Each row is a point on a landscape with many valleys, with its height.
From any point a ball rolls to the lowest of the 2 points nearest to it. It stops when none of these is lower. Distance is the straight distance between rows; heights are no part of it.
masub: [148  98 124 169  72 100  94 166 166 150 141 122 134 146 126  93 120 139
 110  91 140 134 147 130 165]  height 614
Ziz: [122  94 109 105 164 139 114 140  78 192 118  82  72 139 165 111 119 140
 129  85 200  95 142  96 124]  height 665
ged: [142 113 112 147 124 103 148 111 164 115 170 115 151 119  93 107 159 160
 125 138  97 159 133 125 101]  height 129
zube: [112 163 143  98 172 153 151 107  78  85  82 169  99 152 148 157 127 129
 130 165 149  92  88 133 156]  height 511
futu: [130 176 192 153  84 138 131 157 182 181  99 140  89 136  98 130 143 128
 104 127  76  88 130 156 145]  height 372
zuf: [153  99 114 178  67 111  85 172 170 129 128 149 149 163 114  98 100 121
  98  92 129 155 156 122 186]  height 602
razil: [102 118 145 127 103 169 129 149 106 185  92 172 129 117 152 144  69  69
 106  64  93 154 130 125 136]  height 745
bam: [131 150 148 141 132 111 167 105 175 106 155 121 136 115  89 119 162 148
 130 149  78 136 124 135  95]  height 105
Pevil: [133 118 133 132  65  78 118 123 104  85 146 159 143 131 120 130 113 148
 143 143 171 121  97 149 193]  height 706
Bofim: [127 179 182 122 137 118 143 118 147 168 142  84  73  99 101 127 200 161
 144 152 138  41 116 151 113]  height 410
zume: [129 129 105 119 194 186  95 129 112  89  71 156 145 151 140 144  90  83
 106 127 150 150 131  93 136]  height 596
kip: [166  65  73 152  86  99 139 145 143 159 188  74 131 126 139 100 122 159
 127  98 115 136 173 135  96]  height 175
pezus: [ 96 117 159 139  79 104 177 119 112 153 150 161 146  97 143 143  98 121
 136  97  74 156 109 154 133]  height 404
Kodig: [161 105  97 163  80 139  60 173 141 123  97 173 128 171 114 110  74 105
  84  90 157 140 143 115 207]  height 584
Vek: [132 169 171 137 146 156 108 137 177 196 107  88  83 124 104 109 187 145
 117 138 101  79 160 145  91]  height 333
Paluf: [151 134  91 120 174 114 179  89 148  85 190  99 149  99  68 106 179 165
 164 165  99 154 124 113  66]  height 343
rabe: [118 179 167 106 114 123 153 126 109 113 108 164  88 136 115 155 147 153
 128 177 135  72  82 157 166]  height 449
dilak: [ 97  96 127 109 176 148 119  96  44 109 107 136 116 142 168 149 107 115
 151 110 203 120 111  99 144]  height 797
gesub: [129 170 180 151 122 138 134 133 192 171 110 105  97 130  95 117 180 136
 113 140  70  94 141 154  97]  height 347
ruke: [104 103 132  99 132 143 138 134  65 187 122 122 118 107 174 147  94 105
 142  80 146 131 117 122 118]  height 589
Davul: [101 114 141 117 138 128 130 115  61 124 114 142  93 145 142 152 117 137
 142 116 184  88 104 125 173]  height 739
pasef: [125 102 119 133 111  98 162 115 140 135 172 124 146 109 130 120 129 133
 131 109  98 160 121 139 105]  height 172
Tos: [116 106 100  90 173 117 123 115  90 117 155  83 147 103 163 148 134 130
 157 121 183 143 116 106 100]  height 72
gafop: [105 151 181 114 119 128 155 130 103 157 120 132 100 107 126 155 125 129
 136 122 134  92 100 134 144]  height 462
noni: [129 166 148 103  83  84 150 115 128  67 133 179 133 132 107 142 140 156
 140 191 128 122  81 159 176]  height 477
ret: [137 133 125 128 104  55 156  94 141  63 178 135 142 113  89 126 159 164
 170 158 154 123 102 134 164]  height 688
raf: [145 124 120 137  81 122  99 143 125  89 107 180 146 164 125 125  89 108
 113 142 144 157 116 134 188]  height 542
kotuk: [136 116 108 148 154 167 148 140 178 138 117 123 163 135 135 120 113 105
  91 113  45 199 168 118  56]  height 369
pem: [ 96 122 145 112 122 159 150 137 113 167 106 152 141 109 162 149  89  84
 120  88  80 166 132 130 104]  height 702
tul: [129 104 103 118 147 119  95 136 111 126 138  99 145 121 147 127 126 132
 137 114 180 140 130  98 124]  height 210
soval: [112 144 130 112 149 194 132 115  73 102  68 197 122 153 151 159  67  65
 112 122 117 146 114 123 154]  height 750
Kudor: [111 146 141 115  84 145 132 122  62 107 106 215 110 162 143 144  77  97
 116 144 126 133  80 151 185]  height 641
Kubud: [124 118  96 134 178 170 123 140 158 106 106 136 185 133 155 128  99  82
  98 115  77 211 163  95  67]  height 424
Dimov: [113  96 101 143 127 137 108 114 113  51 128 176 199 136 153 143  83  91
 125 134 133 206 135 109 141]  height 66
Sakab: [142 181 149 131 193 169 103 125 160 139  74  96  71 156 103 104 181 157
 114 169 150  40 147 124 121]  height 358
duk: [142  98  84 130 159 106  78 142 125  96 149  84 158 128 139 106 138 141
 137 121 196 145 139  96 123]  height 271
Buguz: [153 136 105 134  95 155  83 156 134 101  80 192 122 175 115 125  87  97
  89 118 133 142 129 123 194]  height 565
laku: [146 125 108 124 143 134 102 140 149 210 137  33  76 119 136 111 160 146
 139 128 128  77 194 137  72]  height 265
Rasid: [100 122 155 106 121 134 145 141  80 201 126 122  94 106 157 143 108 121
 138  81 136  99 110 127 128]  height 532
tok: [136 177 169 126 164 151 134 126 136 138  87 120  62 149 113 127 168 157
 117 162 153  41 119 134 146]  height 378
Bos: [112 123 155 133  55 113 129 126  72 121 129 198 127 137 133 143  68 117
 133 135 134 125  88 155 196]  height 676
toz: [145 132 104 130 176 149  71 151 153 186 113  54  95 138 122  94 167 139
 115 133 146 100 186 117  79]  height 291
dafa: [134 151 118 128 164 139 104 127 156  78 102 117 157 138 119 126 140 125
 120 163 150 128 136 106 133]  height 666
rufat: [138 101 115 120 120 121  98 153 116 196 138  76  91 132 149 108 133 152
 134  96 174  91 143 117 128]  height 639
Rem: [115 132 103 137 173 175 116 130 148  77  85 153 192 131 142 145  93  72
  98 132  97 205 150  97 108]  height 341
fula: [124 119 139 124  89  59 140 108 115  84 174 136 139 110 114 141 139 154
 165 147 163 116  89 139 173]  height 695
Mapek: [125 162 137 114 109 151 128 137  87 109  81 216  82 179 133 143  99  99
 101 138 116 116  94 147 190]  height 608
ligof: [ 93 134 145 108 164 185 138 108  91 104  90 168 158 120 155 174  78  66
 121 124 117 162 113 114 120]  height 649
pov: [137 128 104 136 172 160  80 148 145 101  85 125 146 152 122 121 113 110
 104 121 154 136 149  89 135]  height 645
fogaz: [109 135 108 109 198 199 113 117 104  85  71 160 167 132 155 159  79  66
 109 126 128 171 132  90 116]  height 509
rever: [128 181 159 108 101  85 162 115 128  92 140 147 108 118  98 146 164 159
 152 188 142  77  81 157 161]  height 465
zitob: [147 101 122 150  92 112  89 163 146 174 143 100 113 136 132  94 135 141
 121  92 150 121 145 125 144]  height 625
tifo: [147 140 112 150 156 129 100 135 181 129 133  83 132 134  99 100 191 149
 119 154 104 132 169 127  79]  height 328
pif: [161 149 101 144 166 123 153  99 176  98 176  98 145 103  41 101 196 176
 144 169  85 145 136 129  64]  height 339
senom: [136 185 170 139 178 173 100 128 172 176  79  91  80 132  91 114 195 146
 112 161 120  57 153 138  95]  height 345
gab: [165  71  58 165 118 102  63 181 155 128 167  83 148 154 142  73 129 152
 115 102 170 154 179  97 115]  height 255
ronaz: [123 155 171 124 110 122 132 134 132 139 113 128 104 126 112 143 141 141
 130 143 139  87 103 142 158]  height 420
nok: [109 155 144 104 149 159 148 112  66 107  79 194  82 170 150 159 113 111
 119 143 140  95  99 133 173]  height 560
sovef: [123 137 144  91 176 145 136 130 102 206 120  64  59 117 148 126 148 148
 133 118 166  63 142 121  87]  height 713
Fenev: [158 144 117 170 153 127 120 113 192 112 139  89 139 134  70  92 202 165
 120 165  77 136 159 136  73]  height 334
zomuv: [115 144 140 108 150 112 156 105 132 118 151 105 133  95 133 140 153 129
 156 134 125 131 109 124 100]  height 350
bosi: [167  67  72 166  97 106 123 153 160 132 181  92 151 137 124  83 121 161
 112 106 110 167 169 121  91]  height 201
gud: [114  86  97 104 131  74 166  92  89 104 202 122 159  82 147 137 132 129
 189 118 148 154 100 124 115]  height 317
Losu: [ 84 126 166 118  83 116 184 141 106 203 140 142 114  87 157 147 101 113
 130  81  55 132 107 162 112]  height 478
gubuk: [103 162 160 100 149 124 165  96 113 100 127 131 135  89 125 168 148 124
 152 156 126 110  95 135 117]  height 402
Tevi: [125  91 109 128 105 139 186 126 130 157 144 137 158 110 159 129  83 109
 110  83  58 186 143 137  80]  height 277
dopab: [105 105 113 100 151 101 140  94  84  98 167 119 160  87 152 148 126 123
 172 128 172 145  95 118 121]  height 231
lesu: [122  74  95 149 104 130 104 140 100 102 139 168 192 131 160 123  69  88
 124  95 143 200 145 108 152]  height 258
zep: [143 140 121 133 127  90 132 102 166  52 152 123 157 124  88 118 162 159
 146 168 137 137 117 126 141]  height 683
fak: [135 174 194 150  52 114 136 161 161 182 107 153  80 147  90 130 136 142
 103 131  87  73 117 163 181]  height 393
Geriv: [139 143 125 111 112 127 113 126 106  79 101 175 135 154 122 142 106 124
 123 159 149 136 101 137 178]  height 516
Zapa: [157  77  83 176 107 103  83 175 164 119 160 104 159 156 127  79 131 148
 103 100 135 169 166 107 121]  height 230
kudi: [140 151 132 130 145 107 137 109 164 147 168  69 105 110  95 110 208 157
 156 154 110 100 143 142  85]  height 425
Lunu: [118  83 120 138  83  83 149 123 116 131 178 142 161 106 143 124 109 134
 141  97 127 167 118 137 142]  height 232
fekun: [115 170 151  89 165 155 154  98 100  76  88 155 132 117 131 166 128 121
 137 180 133 103  88 135 131]  height 461
zas: [125 154 143 113  98 107 139 114 117  76 119 179 142 136 124 153 116 124
 136 173 126 136  95 151 169]  height 493
vogen: [114 110 144 128  90 110 127 121  71 117 140 152 128 131 139 150  98 135
 150 127 172 115  96 135 181]  height 707
Mot: [103 102 127 111 134 148 130 129  91 149 117 130 149 118 165 147  95 100
 139  91 139 152 120 116 114]  height 644
Bolo: [108 101 142 140  84 115 135 122 118 129 137 168 165 120 146 137  88 107
 132 102 116 165 122 138 155]  height 316
Dotet: [127 138 122 103 157  96 184  88 139 111 188 104 128  89 104 129 176 145
 179 145 113 133 106 128  90]  height 355
Rikez: [136 175 179 131 124 127 131 124 156 145 113 112  83 133  99 132 174 156
 125 163 134  50 115 146 147]  height 396
nipe: [139 148 115 122 144 105 113 111 146  46 124 120 151 129 107 129 156 149
 144 176 159 119 110 118 141]  height 678
keve: [151 153 127 159 163 143  63 148 180 159 107  77 111 146 101  93 182 146
 112 146 125 102 176 127  98]  height 312
pakad: [103 109 123 109 130 128 194 102 113 148 158 135 150  89 157 153 102 109
 142 107  68 179 121 143  74]  height 171
peka: [139 129 117 145 137 162  84 160 153 132  92 134 135 153 124 116 109 102
  95 104 138 139 150 106 144]  height 664
Butop: [127 171 159 120 147 107 143 106 156 152 160  79  93  93  96 126 214 155
 162 158 120  69 118 151  91]  height 418
moku: [145  87  95 142 118 149 164 143 153 152 141 128 167 125 149 115  85 117
  92  95  57 195 162 125  72]  height 327
Zimir: [123  73 119 161  64 108 110 142 117 121 147 185 183 133 151 111  69 103
 115  84 121 187 138 124 172]  height 346
tobi: [126 127 110 142 144 148 124 121 154  51 104 167 190 137 135 142  97  92
 107 146 101 197 139 112 131]  height 235
Rap: [130 120 114  90 202 159 116 125 108 174 111  70  81 131 154 118 135 134
 125 115 177  91 154 100  87]  height 696
laf: [146 110 108 119 114 117 135 134 143 204 159  40  84 115 141 119 139 141
 150 112 119  80 180 149  81]  height 243
gedep: [143  86  98 137  81  98 149 141 144 190 174  63 106 120 149 107 127 149
 142  91 109 104 160 150  99]  height 209

For each start below, name the point where the ball stops.
pem | Vek
Rap | Vek
Kodig | Vek
Bos | zomuv
peka | Vek
Paluf | kip
toz | kip
Losu | bam

Call two points neighbours if one is among the 2 nearest of the other. Go from one point of each pair to the other, from neighbour to neighbour, staying as low as possible. Name the highest point that can't be avoided.
bam, fogaz | peka
Vek, Dimov | kudi
bam, pakad | pasef
kip, zomuv | Dotet
Tos, bam | gud
Dimov, pakad | Zimir
